Each scene shows the same named points in several views. A view is turned or mirrored, shifted and resized as a whole, has a little noise and may leave points out.
In the rows, 128 means zero.

Scene 1
View 1
nepu: [ 86 125 114 115 137 132  88 158 120 161 110 126  96 110 144 132 131 142
 156 164  99 190  92 170  96 129 128 127 144]
rabiz: [110 110 113 111 130 103 141 137 106 146 120 111  99 121 113  78 125 127
 111 168  97  93 109 155 124 117 104 123 156]
suga: [100 104 120  96 131 106 104 148 132 147 120 122  99 110 119  97 119 128
 137 158  93 135 101 158 108 137 146 123 143]
Zuvu: [111 123 119 118 169 128 112 145 129 134 139 128 103  96 130 123 122 113
 139 151 111 187 116 178 105 138 127 130 124]
guz: [105 134 164 128 137 134 130 134 132 143 144 129  77 104 123 129 135 151
  88 146 133 169 117 153  87 139 114 119 128]
biva: [ 97 124 157 124 114 141 137 141 115 157 120 141  96 101 127 111 136 156
 102 143 126 125 100 155 101 106 119 113 137]
Sof: [121 116 116 110 130  86 117 150 119 158 127 109 101 126 112 100 134 117
 103 171  97 105 138 139 110 142 130 119 152]
ziza: [104 114 136 120 138 141 143 138 117 143 126 136 106  86 123  93 122 139
 129 144 114 134  88 174 113 107 117 121 133]
Gal: [112 127 119 118 128 102  88 166 127 175 123 115 100 116 127 138 144 126
 122 172  98 153 136 142  88 148 146 119 147]
Fid: [ 97 118 152 111 107 118 114 145 129 161 120 132  88 117 122 115 134 151
 100 151 115 123 112 143  93 130 137 112 142]
vare: [149 110 110 140 182 132 153 156 135 153 156  97 116  49  94  95 128 114
 148 170  87 174 103 178  97 148 128 130 124]
Feg: [119 130 138 146 117 135 161 150  97 176 121 119 105  96 116 104 151 151
  95 164 116 100 110 148 102 101  99 114 150]
baz: [107 119 149 107 143 124  99 150 143 142 139 146 105  97 128 133 126 118
 119 135 125 168 130 162  94 142 160 118 116]
sose: [ 95 107 144  99 135 125 112 138 141 137 130 136  94  97 119 104 116 135
 127 141 112 153  97 167 102 136 147 120 126]
tegon: [128 115 143 112 138  93 131 138 141 143 151 101  82 113  97  99 130 127
  84 165 106 126 134 138  96 162 131 121 138]
dabib: [ 97 101 132  97 123 108 111 140 143 147 126 107  79 109 107  90 117 146
 126 162  91 141  89 154  99 147 141 123 145]
nov: [124 139 147 124 137  99 116 145 126 150 148 121  88 127 121 137 142 121
  70 158 128 144 164 135  92 152 122 118 134]
Roreb: [102 125 124 124 150 141 138 140 102 140 123 144 113  97 137 107 127 128
 133 145 120 143 101 179 121  98 105 125 134]
Koze: [118 116 101 114 153 101 100 158 131 158 132  96  95 108 116 114 130 119
 141 180  82 170 117 158  97 156 133 130 148]
norab: [113 109  94 107 144 102  98 162 123 159 118 114 112 106 123 106 127 112
 154 171  82 146 111 162 108 138 145 126 147]
View 2
guz: [100 140 111 121 167 145 167 137 166 118 136 110 143 152 134 103 135 155
 143  93 126 118 120 118 167  79 132 157  97]
biva: [123 134 114 118 143 152 155 119 138 130 133 117 138 117 117 103 153 153
 165 120 122 137 119 102 151  77 129 131  84]
baz: [ 72 123 114 118 153 144 142 145 169 133 138 148 163 142 119 121 119 156
 168  77 131 117  82 106 135  98 139 157 131]
sose: [ 72 123 111 125 156 162 127 143 162 141 133 137 147 112 126 108 134 153
 180  83 114 127  89 121 140  63 136 137 111]
Zuvu: [ 68  90 111 107 159 171 136 164 156 115 117 131 127 135 115 116 101 148
 156  85 133 121  77 122 141  65 130 167 128]
tegon: [112 124 138 159 145 155 146 135 137 141 145 124 148 161 154 105 111 120
 177  62  92  99 115 156 162  78 134 149 105]
norab: [ 91  61 110 118 138 185 113 134 131 149 125 161 115 121 110 116 111 120
 187  71 106 117  79 139 137  82 133 150 115]
Gal: [102  75 104 110 149 161 139 112 147 147 139 161 126 160 111 115 118 119
 165  58 114 105  96 133 155 121 138 170 106]
nov: [133 123 120 133 146 145 175 141 145 128 143 142 161 188 143 111 112 129
 157  76 117  98 119 132 169 110 140 169 112]
Sof: [140  91 125 144 125 171 139 130 115 148 137 154 140 148 137 109 113 109
 189  78  94 108 107 147 153  92 137 142 102]
Feg: [154 112 134 129 122 156 158  99 102 126 132  98 116 128 114 102 139 131
 158 122 112 134 128 115 153  85 123 134  71]
Fid: [120 127 108 127 145 154 145 115 148 151 141 145 147 129 128 104 152 138
 178  90 105 123 117 118 155  93 137 131  89]
nepu: [ 77  74  78  83 167 182 127 134 165 138 119 156 107 115  98 109 135 145
 160  85 131 130  86 115 153  82 131 160 100]
vare: [ 52  79 160 133 146 161 118 128 122 106 123  74  94 131 106 116  81 131
 151  67 116 119  71 147 128  58 114 170 122]
dabib: [ 84 109 109 137 158 177 117 127 153 157 137 139 127 114 136 100 138 129
 188  65  90 118 101 147 156  59 133 131  91]
suga: [ 91  95 110 128 144 178 117 138 143 153 130 156 133 111 125 108 128 131
 192  77 101 121  88 133 142  69 135 135 106]
Koze: [ 78  62 108 122 156 183 121 138 144 139 127 147 107 146 121 112  97 113
 170  50 105 103  84 158 157  79 130 170 112]
rabiz: [146  93 126 144 122 188 137 140 102 140 124 133 123 117 135 101 122 119
 190 108  94 125 114 141 152  54 129 123  89]
View 3
norab: [136 154 111 109 126 104  79 128 135 128 129 130  88 126 124 146 154 126
  89 132 128  88 103 110  75  84 136 134  64]
ziza: [145 184 106 149 110 115 123 135 108 110 118 112 131 116 129 117 114 145
  73 129 122 102 109  96 115 111 135 115  91]
dabib: [141 152 118 114 102 101 114 168 106 111 127 132 111 129 132 137 143 125
 104 137 124 118  79 108  95 102 107 148  79]
baz: [141 154  84 101  80 101  95 134 110 120 147 110  92 131 163 139 159 141
  56 145 135  91 105  70  95 116 132  92 115]
nov: [131 102  88 108  91  95 127 139 124 142 137 152 128 128 168 106 180 137
 100 165 121 108 138  97  72 144 130  92 115]
guz: [154 145  98 123  78 105 135 153 111 123 139 136 119 135 166 108 138 149
  85 143 118 113 123 104 114 155 119  95 128]
Gal: [153 130  95 100 107  81  92 143 142 150 134 150  88 136 138 142 177 125
  96 134 127  80 123 110  70 119 129 116  98]
Roreb: [145 181 108 151 116 120 123 116 127 109 122 102 118 113 140 104 113 150
  76 124 122  91 129 102 108 109 153 104  91]
nepu: [172 171 111 111 101  97  96 141 142 115 143 108  58 134 143 137 133 133
  94 103 129  77 112 119  95 109 134 124  97]
Feg: [155 161  97 168 121  83 152 145 126 146  95 147 167 104 109 105 134 135
  96 129 115  91 141 110  99 131 140 112 100]
rabiz: [123 144 118 149 135 109 134 135 124 119 103 133 153 104 121 106 138 129
 113 142 117 110 114 111  80  92 137 139  61]
tegon: [119 115 106 113 106 110 118 153 106 134 127 166 143 132 144 119 168 136
  99 173 115 130 105 104  86 127 111 121  87]
Koze: [139 136 119  95 123 114  73 135 140 134 139 157  78 146 138 142 157 138
  99 143 120 101 108 132  83 107 121 133  69]
sose: [140 164 105 114  92 109 110 149 101 106 138 111 106 128 149 134 138 136
  74 138 129 110  87  86 105 107 120 121  94]
Zuvu: [139 162 109 109 106 131  83 116 127 116 147 122  81 143 160 127 132 155
  68 141 122  97 118 109 105 116 134 100  91]
Fid: [148 144  96 126  89  79 141 164 109 123 122 123 131 114 139 122 158 122
  99 133 128 101 105  88  85 120 124 124 109]
vare: [137 181 116 126 139 139  57 120 121 147 128 177 112 155 112 150 124 167
  44 157 109 104 108 126 129 123 123 106  73]
biva: [156 167  94 150  92  89 152 154 110 120 115 113 140 109 136 110 130 135
  86 124 123  97 119  89 107 129 133 109 115]
Sof: [120 119 102 122 123  94 117 137 127 138 115 148 140 113 131 120 173 122
 110 155 121 105 116 102  61 100 133 130  71]
View 4
nov: [129 131 156 116  97 175 150 106 143 153 112 111 120 136 104  64 102 127
 141 112 107 107 114  87  97 124 140 129 128]
tegon: [127 133 144 110 114 115 140 134 122 148 118 115 157 122 115  68 103 141
 159 134 144 122  97 103  93 108 155 138 155]
sose: [104 156 220 142 123  90 141 145  97 139 121 126 147 145 119 126  85  89
  95 126 175 122 104 103 116 137 119 178 171]
ziza: [ 97 148 201 174 135  70 126 133  93 119 110 146 133 145 106 114  93  98
  81 150 172 149 134 117 105 126 104 126 142]
Sof: [119 121 149 112 135 156 126 128 124 145 129  96 148 116 122 102 100 144
 122 167 181 128 107 107  86 101 154 133 128]
norab: [124 125 199 124 128 138 134 146  90 167 139 104 151 123 109 167  96 150
  86 154 213 125  98 106  85 144 129 160 135]
Fid: [100 147 173 134 144 129 136 132 133 124 137 117 142 135 134  95  84  72
 102 135 138 120 109 107 114 118 143 151 127]
Feg: [101 129 137 172 160 103 121 121 123 118 137 142 132 124 113  86  99  96
  86 165 128 161 142 129  80 116 126  84  81]
rabiz: [102 131 159 133 147 105 112 131 110 117 115 116 144 125 120 107  99 140
 101 198 199 149 117 114 108  92 147  98 121]
Roreb: [ 98 142 215 176 122  98 124 118  92 126  99 147 109 151  93 125  93 113
  63 155 174 148 145 108 109 135  94 105 126]
nepu: [114 139 229 135 123 119 152 140  94 160 143 127 132 147 107 179  83 106
  49 122 166 109  88  88 125 181 113 148 109]
vare: [147 119 181 168 103  47 142 153  54 187 124 157 158 122  69 132 117 177
 124 120 174 151 117 125  39 167  91 139 151]
Zuvu: [127 138 228 145  88 108 148 128  83 165 103 139 124 150  83 138 100 144
  95 114 168 118 112  89 102 164  95 146 154]
Gal: [133 119 175 116 119 171 153 135 119 177 152 102 143 121 111 139  93 128
  97 117 147 107  92  96  80 160 137 160 109]
baz: [117 147 221 146  99 146 153 126 111 158 115 124 129 146 104 110  91  95
 108  94 145 109 123  96  94 147 104 192 175]
Koze: [143 121 186 105 104 121 150 149  87 184 135 113 160 126  97 154 101 174
 111 132 180 110  73  92  92 163 135 143 128]
suga: [108 142 199 124 133 116 131 145  98 144 130 109 155 132 124 140  88 118
  97 151 198 123  97 106 110 125 135 164 155]
View 5
nov: [128 150 104 144 191 156 125 136 105 100 104 109  91 172 124 137 147 159
 142 149 149 121 114 108 126 172 106 149 149]
ziza: [137 106 103  92 116 146 148  78 126 138 144 139 135 124 131 110 156 158
 151 157 114 129 133  97 117 177 125 151 121]
norab: [ 99 126  67 101 149 122 145 123  99 134 136 108 128 125 139  93 155 154
 120 189 152 103 126 122 124 196 154 142  94]
suga: [123 127  92  93 149 129 131 111 107 127 145 114 138 125 144 112 150 154
 132 171 147 102 131 123 122 182 157 143  99]
nepu: [113 122  68  92 134 100 129 139 144 155 132 136 125 136 131 101 119 179
 131 194 139 113 155 104 115 189 147 155 124]
rabiz: [136 115 122 117 147 163 130  75  72 132 124  96 147 125 116 103 173 156
 129 159 128 115 128  96 132 200 143 155 104]
Roreb: [116 105  93  96 121 142 146  71 125 153 131 144 131 145 115 101 156 159
 144 163 118 134 136  95 111 193 116 155 135]
Koze: [102 133  66 127 164 127 125 146 106 131 145 112 104 122 147 103 150 172
 111 206 154 103 118 106 136 201 134 144  97]
Gal: [113 141  69 122 169 121 145 164 107 118 102 104 104 144 132 109 135 166
 131 182 151 109 129 114 128 179 142 150 120]
sose: [134 126  97  86 142 132 130 108 137 122 160 138 126 134 150 126 142 156
 149 160 138 112 130 119 116 165 138 139 116]
biva: [158 116 119 101 130 147 147  97 122 124 113 128 132 140 119 119 139 164
 163 141 112 131 146  94 117 160 131 159 142]
baz: [113 138  78  92 158 127 145 126 148 111 141 141 102 160 148 132 137 147
 151 155 149 119 121 132 108 159 124 136 136]
Sof: [124 135 104 128 173 154 136 113  69 110 112  86 125 139 124 112 166 150
 128 159 148 107 117 112 133 187 143 147 106]
tegon: [141 142 113 139 180 168 123 122  91  93 138 102 103 131 147 135 162 160
 140 158 145 110 103 105 140 171 118 141 109]
dabib: [151 131 109  98 151 133 120 124 108 116 152 109 136 109 153 119 141 167
 141 169 144  97 137 111 134 170 161 143  93]
vare: [102 107  56 127 120 153 173 119 124 126 165 142  87  93 162  96 176 164
 133 203 123 128  89  88 138 185  86 134  90]
guz: [151 131 111 125 154 148 121 124 143 116 131 140  97 150 135 139 132 177
 158 154 126 131 132  91 124 161 101 153 150]
View 6
Fid: [115 133 138 125 119 158 166 136 149 158 160 143 151 160 101 139 124 112
 114 102 138 134 129 131 130  92 135 151 137]
Roreb: [123 134 122 123  99 137 134 127 135 136 165  90 166 127  85 135 110 143
 114 174 142 128 113 130 133  72 103 150 154]
vare: [146 133 153 142  95 138 100 121 165  96 196 144 124  77  77 153  87 104
 151 166  99 112 150 142 164  38  89 129 173]
guz: [139 139 144 116  83 154 164 137 158 145 176 120 140 136  92 121 116  92
 114 110 182 118 129 138 137  53 137 132 144]
ziza: [117 120 131 135  98 150 133 131 136 141 170 107 155 117  81 129 113 136
 110 150 126 130 119 139 122  78 107 156 159]
Sof: [106 156 136 115 143 139 153 139 162 120 138 161 149 171 110 169 117 117
 133 111 121 116 146 107 149  81 128 152 163]
Feg: [ 99 163 166 105 116 158 119 134 119 133 148 125 175 120 107 141 139 123
 120 122 128 105  90 118 131  83 137 151 149]
Zuvu: [153 126 115 132  96 131 152 127 173 127 188 117 132 135  82 146  88 120
 134 169 148 133 151 137 160  51  93 129 152]
nepu: [166 129 120 152 107 153 162 126 158 172 195 130 147 153 111 162  90 137
 129 163 140 152 118 121 166  68  93 131 123]
rabiz: [100 142 129 134 133 147 133 144 141 120 129 132 161 148 108 160 117 140
 113 130 107 112 123 104 127  79 117 172 187]
sose: [131 105 118 145 104 149 162 133 164 150 179 130 132 142  81 132 100 117
 115 131 131 143 152 147 129  79 109 149 149]
Gal: [144 155 141 119 132 142 163 126 173 145 177 169 141 168 112 173 103 106
 150 129 135 133 142 118 175  75 117 121 124]
biva: [113 133 142 118 100 159 150 132 131 158 164 112 164 133  93 123 129 122
 105 122 147 129 107 136 120  88 131 151 137]
tegon: [114 142 143 121 118 146 155 145 176 111 147 163 127 148  97 148 113  90
 128  89 133 107 163 125 141  59 135 147 177]
dabib: [131 112 127 166 116 166 160 143 162 151 168 155 130 151 105 153  98 119
 115 107 109 135 144 126 133  73 111 161 166]
Koze: [155 140 129 151 123 141 150 133 182 126 177 164 125 151 112 180  83 115
 148 145 118 127 153 109 177  47  96 131 161]
suga: [125 116 117 151 127 146 159 134 163 145 165 148 140 157  98 158  97 132
 125 133 109 142 148 127 140  85 103 155 156]

In a view up to two points have been moved. Name them for each view, in the order of its rows, or write none.
view 1 | Gal, Koze
view 2 | none
view 3 | baz
view 4 | sose
view 5 | dabib
view 6 | Sof

Scene 2
View 1
Podek: [164 127  86 124  98 116  99 151 158  84 117 132  76 132 188 131 123 149
 142 119 144 161 121 111 170 133 145 172 136]
bebuv: [124 132 158 116 118  97 107 137 149 130 136 153 128 188 138  86 115 111
 200 119 144 112  45 123 115 165 144 108 145]
nedaf: [164 138 115 135 116 103  79 120 151  96 121 139 142 175 154 119 129 119
 168 114 169 133  64 119 148 135 146 132 125]
duv: [114 113 126  90  74 123 135 152 143 116 133 161  70 119 151  82  94 138
 183 141  83 150  73 101 132 147 166 161 153]
lovu: [131 138 127 135 111  95 110 150 146 122 117 133 132 166 149 102 108  93
 187 138 152 147  51 119 143 135 148 133 138]
Feb: [171 119 128 126 112 109 112 112 169 101 136 140 126 173 142 109 127 106
 168 111 191  99  99 110 143 148 146 145 148]
geka: [136 110 128 115  77 115 142 164 141  89 123 133  87  84 169  95  86 129
 167 132 113 149 118 122 146 136 154 177 138]
lagip: [154 110 102 123  86 115 125 128 147 101 115 142 105 121 153 100 114 110
 167 136 152 140  97 103 160 132 163 165 149]
vot: [142 121 156 103 107 112 100 103 149 111 144 168 130 171 129  83 123 129
 193 107 136  94  54 119 107 167 153 113 140]
Kuzu: [151 126  90 123 104 108  88 126 141 117 108 152 103 161 166 107 140 128
 175 129 151 148  65 114 156 147 154 130 145]
farib: [158 117 132 120 113 109 113 126 166 108 137 146 104 171 151 101 128 119
 172 108 174 102 102 119 139 160 143 139 152]
Lidad: [122 119 100  83  96 122 126 135 167 149 137 174  55 187 139  90 129 125
 186 146 119 139  54  77 145 163 165 141 182]
pidup: [142 116 120 117 113  99  93 145 137 119 116 157  72 153 184  95 142 152
 181 109 142 125  94 148 137 182 135 113 147]
bif: [153  99 111 117  92 113 139 140 151 109 121 144  77 119 164  91 116 116
 168 130 158 121 126 118 155 155 153 164 162]
lesu: [162  84 119 102  79 124 161 106 157 106 135 159  79 109 141  74 120 111
 171 125 163  88 136 100 143 160 166 168 174]
doti: [141 111  99 147 102  86 103 122  99 131  78 154 134 119 165  74 137  91
 202 144 167 142  48 145 149 152 156 107 143]
leded: [172 123 109 136  87 113 102 130 142  64 115 126 136 106 167 121 103 125
 152 120 150 149 104 120 158 115 155 171 114]
rem: [170 106 109 123  96 113 109 101 143  99 118 152 118 134 151  94 133 116
 170 119 172 110  97 113 147 148 159 140 146]
vamar: [146 129 120  88 101 124  88 106 162 117 145 176 101 190 133  99 134 146
 179 116 123 118  45  92 127 160 161 127 150]
Mumu: [183 132 137 139 132  99 105 131 191  89 149 120 131 203 151 131 127 108
 151  96 219  93 122 115 150 143 129 148 141]
View 2
rem: [164 116 154  96 125 139 101  95 148 145 140 171 131 150 126 140  73  94
 109 114 119 118 171 156 105 109 133 146 136]
Mumu: [131 159 155  95 103  91  63  78 210 161 166 168 205 132 160  90 105  88
  79 120  79  74 143 220 142 111 127 151 123]
Feb: [153 145 158  85 109 111  75  80 177 137 155 170 150 139 144 121  99  89
  97 120 103  94 156 188 127 110 135 148 135]
leded: [159  76 162  88 120 145 126 126 172 177 126 178 135 126 107 103 109  85
  63  58 174 127 111 174 135 132 119 152 152]
lesu: [209 107 150  63 157 132  97 123 135  66 156 219 123 155 139 155  97 102
  95 126 137  87 199 167 122 173 136 159 138]
vamar: [153 127 138  64  75 125  51  75 169 125 123 154  99 133  99 173  91 115
 122 108  53 138 157 142  74 115 165 121 195]
farib: [152 134 149  84 109 106  90  88 174 133 148 172 151 141 137 134  98 112
 107 126  82 110 161 172 121 133 134 145 136]
vot: [159 128 155  61  88 110  82  38 167 123 147 146  74 131 107 160  83 106
 131 137  60 151 155 149 126 114 141 135 157]
bebuv: [133 151 161  85  69  86 105  53 176 125 132 145  82 130 124 165 115 130
 143 141  62 142 136 145 125 100 137 129 136]
lagip: [169 106 158  90 120 140 115 137 148 128 123 193 124 140 123 146 118 106
  89  85 160 107 147 155 106 127 136 149 151]
Lidad: [158 142 135  78  80 113  73 136 152  76 102 183 106 144 114 212 132 153
 135 116  70 114 169 120  47 131 172 117 184]
geka: [176  67 157  69 124 119 157 153 159 113 119 203 109 125  99 149 145 133
  81  79 157 136 126 146 139 193 117 150 148]
Podek: [151  80 138  96 119 132 117 168 175 171 109 191 198 133 109 125 113 125
  66  59 125 119 129 156  91 172 133 138 168]
duv: [175  83 148  56  92 121 127 140 151  84 101 191  68 125  86 194 145 150
 110  89 117 150 137 118  99 179 143 130 181]
doti: [141 125 174 142 111 142 173  96 121 169 116 154  89 161 128 163  78 112
 149 122 152 151 150 115  99  67 121 136 100]
nedaf: [128 131 156 105  84 123  90  80 182 187 129 145 141 133 122 122  91  93
 102  96 104 127 124 167 108  83 136 136 148]
View 3
bif: [127 157 126 141  97 100 146 153 127 130 128 149 115  94 132 128 126 139
 154 140 142 106  97 121 132 154 163 103 177]
Podek: [133 151 102 111  87  98 141 150 122 167 136 171 100  94 152 147 119 118
 187 107 138 127  94 135 104 147 155  97 173]
doti: [127 164  88 158 101 120 161 133 115 158 120 118 111 118 162 126 120 128
  97 133 166  91 150 137 149 124 122 120 143]
lesu: [118 152 157 154 111  93 152 155 135 119 123 163 117  76 120 117 137 159
 148 139 146  87  98 119 150 165 171 107 190]
lovu: [117 165  85 126  97 105 157 127 145 150 148 104 105 129 159 139 134 143
 159 147 164  82 122 143 131 129 131 109 146]
rem: [121 153 114 153 120 105 165 141 127 147 125 154 100 106 146 136 142 146
 144 114 151  83 122 136 142 145 132 110 170]
duv: [119 177 113 115  60  90 102 158 138 161 117 128 125  91 144 137 123 162
 172 151 186  79  98 131 154 150 167 111 167]
bebuv: [114 170  91 153 114 108 152 137 138 136 128 101 107 146 152 152 158 167
 169 149 178  50 108 140 147 134 119 113 150]
pidup: [139 169  92 158  99 119 133 162 101 142 102 144 108 133 147 161 138 140
 165 125 156  93  91 127 128 139 124 104 163]
geka: [120 160 133 107  80  93 126 151 132 153 120 130 132  85 145 127 119 119
 164 140 178 109  96 123 117 155 185 105 167]
farib: [121 154 112 152 123 105 165 145 131 128 133 143 100 124 140 147 150 151
 175 126 146  80  98 134 128 149 134 103 170]
Lidad: [128 179  87 145  63  93 118 157 146 147 138 143  96 106 137 149 128 201
 179 156 145  67  98 139 178 142 132 108 174]
Mumu: [115 138 110 144 154 100 203 127 143 118 160 144  86 136 143 149 164 138
 198 116 124  89  94 142  99 148 126  93 172]
lagip: [120 152 118 124  95  94 153 139 139 155 139 147 107  86 145 125 125 138
 152 129 151 100 118 136 136 147 158 107 170]
Kuzu: [134 166  80 138  87 109 142 147 120 166 128 149  96 113 159 149 125 145
 157 120 151  96 117 143 141 132 124 109 160]
View 4
lesu: [175 120  98 103 166 203 144 124 129  74 220 164 162 120  90  57  53 122
 198  75 111 143 114 134 141 142 171 136 129]
lagip: [121 158 126 116 143 153 134 138 139  78 182 157 174 134 105  71 111 130
 158 107 142 130 116 140 151 167 178 148 147]
doti: [ 67 150 147 177 131  87 119 134 109  71 157 142 166 106  75 138  92 139
 126  90 157 187 177 118 164 157 201 142  99]
geka: [119 160 137 102 144 149 165 122 123  72 228 156 149 123 121 115 127 102
 170 133  91 117  81 160 148 193 153 144 172]
Lidad: [207  76 142 164 118 158 145 114 142  74 182 116 154 179  88  95  68 136
 138 139 189 112 116  84 124 186 242 144 158]
vot: [183  95 133 144 121 155 160 129  82 137 184 138 218 117  68 143  68 135
 133 116 177 138 100  99 201 172 209 156  76]
nedaf: [134 162 127 130 120 121 119 150 130 131 128 139 231 136  87 106 126 138
 105 101 187 136  99 116 185 160 181 182  92]
Feb: [164 148  96 112 143 160 134 139 138 125 148 138 203 127  86  73  87 143
 127  69 163 132  83 114 172 148 172 179  80]
bebuv: [165 105 132 163 121 125 167 115 100 124 167 107 179 120  81 148  71 146
 100 112 173 129  90  90 191 188 215 169  69]
bif: [154 143 113 109 152 155 139 118 144  69 195 144 153 133  96  90  89 113
 161  84 109 140 101 131 125 156 157 156 148]
pidup: [179 116 136 133 117 111 132 121 122  93 168 126 190 143  68 180  94 102
 121  92 127 167 106 102 124 153 155 180 130]
Kuzu: [139 142 146 143 117 119 112 141 139  89 145 141 197 154  83 115 121 127
 126 112 177 147 130 112 141 160 193 162 137]
leded: [ 93 198 133  93 139 136 129 154 131 103 172 172 215 121 113  90 158 116
 151 118 135 127  91 164 176 173 144 163 139]
lovu: [110 150 135 152 125 106 152 125 129 103 155 116 165 129 109 110 107 148
 101 116 171 119  96 112 180 192 206 164 100]
Mumu: [174 178  80  88 141 147 125 146 156 150 110 124 229 135  90  63 107 140
 100  43 172 119  48 116 174 141 143 210  62]
farib: [180 132 104 115 138 151 138 129 136 113 159 129 195 135  83 102  83 130
 130  76 151 136  83 109 155 153 167 178  94]
Podek: [148 177 138  89 122 129 118 147 160  87 165 157 207 164 107 111 161  93
 140 120 131 130  83 145 122 168 137 178 183]
vamar: [210  89 145 144 107 159 137 139 115 123 165 138 224 159  73 120  91 132
 131 138 206 121 105  90 171 173 222 160 121]
duv: [160 107 160 139 125 153 172 111 112  68 234 144 150 144 110 129 104 112
 166 168 133 109 100 125 146 207 204 128 181]
View 5
leded: [ 78 100 145 161 171 167 122 132 113 104 118 129 151 110 138 140 119 135
  98 126 223  81 159 160 165 124 225 132 109]
farib: [ 69  82 128 115 192 140 142 106 144 157 106  93 176 122 142 176 124 168
 168 115 163  81 115 146 115 124 179 150 144]
nedaf: [ 61  57 152 131 185 152  97  81 131 151 107 113 140 146 141 161 157 145
 133 138 183  86 140 147 119 151 188 132 129]
pidup: [ 93 121 134 139 182 164 170  92 151 175 131  80 181 142 165 177 121 125
 167 156 126 100 127 153  85 115 196 146 108]
vamar: [ 53  76 123 135 150 179 110  80 140 185 109 104 172 175 127 179 132 177
 162 142 115  41 111 211 109 145 177 148 158]
Feb: [ 60  59 132 108 196 133 125 113 138 148  93  96 166 115 138 171 130 176
 159 105 190  76 120 137 130 137 172 144 147]
Mumu: [ 59  37 131  80 239 103 130  97 136 147  94 119 157 111 141 185 146 190
 134 103 207  93 100 100 116 128 183 144 148]
bebuv: [ 90  89 141 130 154 138  86  75 171 183 107  90 144 132 121 183 158 157
 192 115 116  93 129 178 103 122 149 157 148]
Lidad: [ 52 112 102 163 149 163 131 100 143 177  82  97 175 140 117 171  96 157
 177 115  62  46 108 200  96 157 176 159 184]
bif: [ 77 131 118 154 178 151 177 150 134 131  96  88 188  91 141 158  80 143
 161 106 159  75 131 149 132 126 205 152 135]
rem: [ 59  82 141 134 168 168 136 125 134 151 100  71 181 130 155 157 116 144
 172 125 182  68 145 153 134 150 181 135 128]
Kuzu: [ 54  92 139 161 171 174 132  99 127 154  95  93 162 148 153 152 123 117
 142 147 137  73 143 156 105 167 196 130 135]
lesu: [ 64 120 108 133 162 156 180 175 138 134  91  65 215  88 137 162  62 180
 193  91 175  44 126 173 161 123 184 160 146]
duv: [ 94 165 107 193 124 181 133 118 143 151 120 120 166 120 105 163  88 144
 146 125  87  57 131 232 128 109 206 165 144]
lovu: [ 80  99 145 163 163 138  82  92 145 147  88 107 124 111 124 153 148 119
 151 110 133 100 149 156 114 147 171 142 147]
vot: [ 83  79 138 118 144 162  95  87 166 185 124  81 167 153 128 184 150 179
 199 126 146  68 128 204 127 116 154 156 136]
doti: [ 77 107 171 171 143 170 102 114 148 151  88  40 146 121 168 133 140  73
 197 133 156 105 191 146 122 167 163 122 108]

In a view up to two points have been moved. Name them for each view, in the order of its rows, or write none.
view 1 | rem
view 2 | none
view 3 | Kuzu
view 4 | Mumu, Podek
view 5 | Lidad, duv
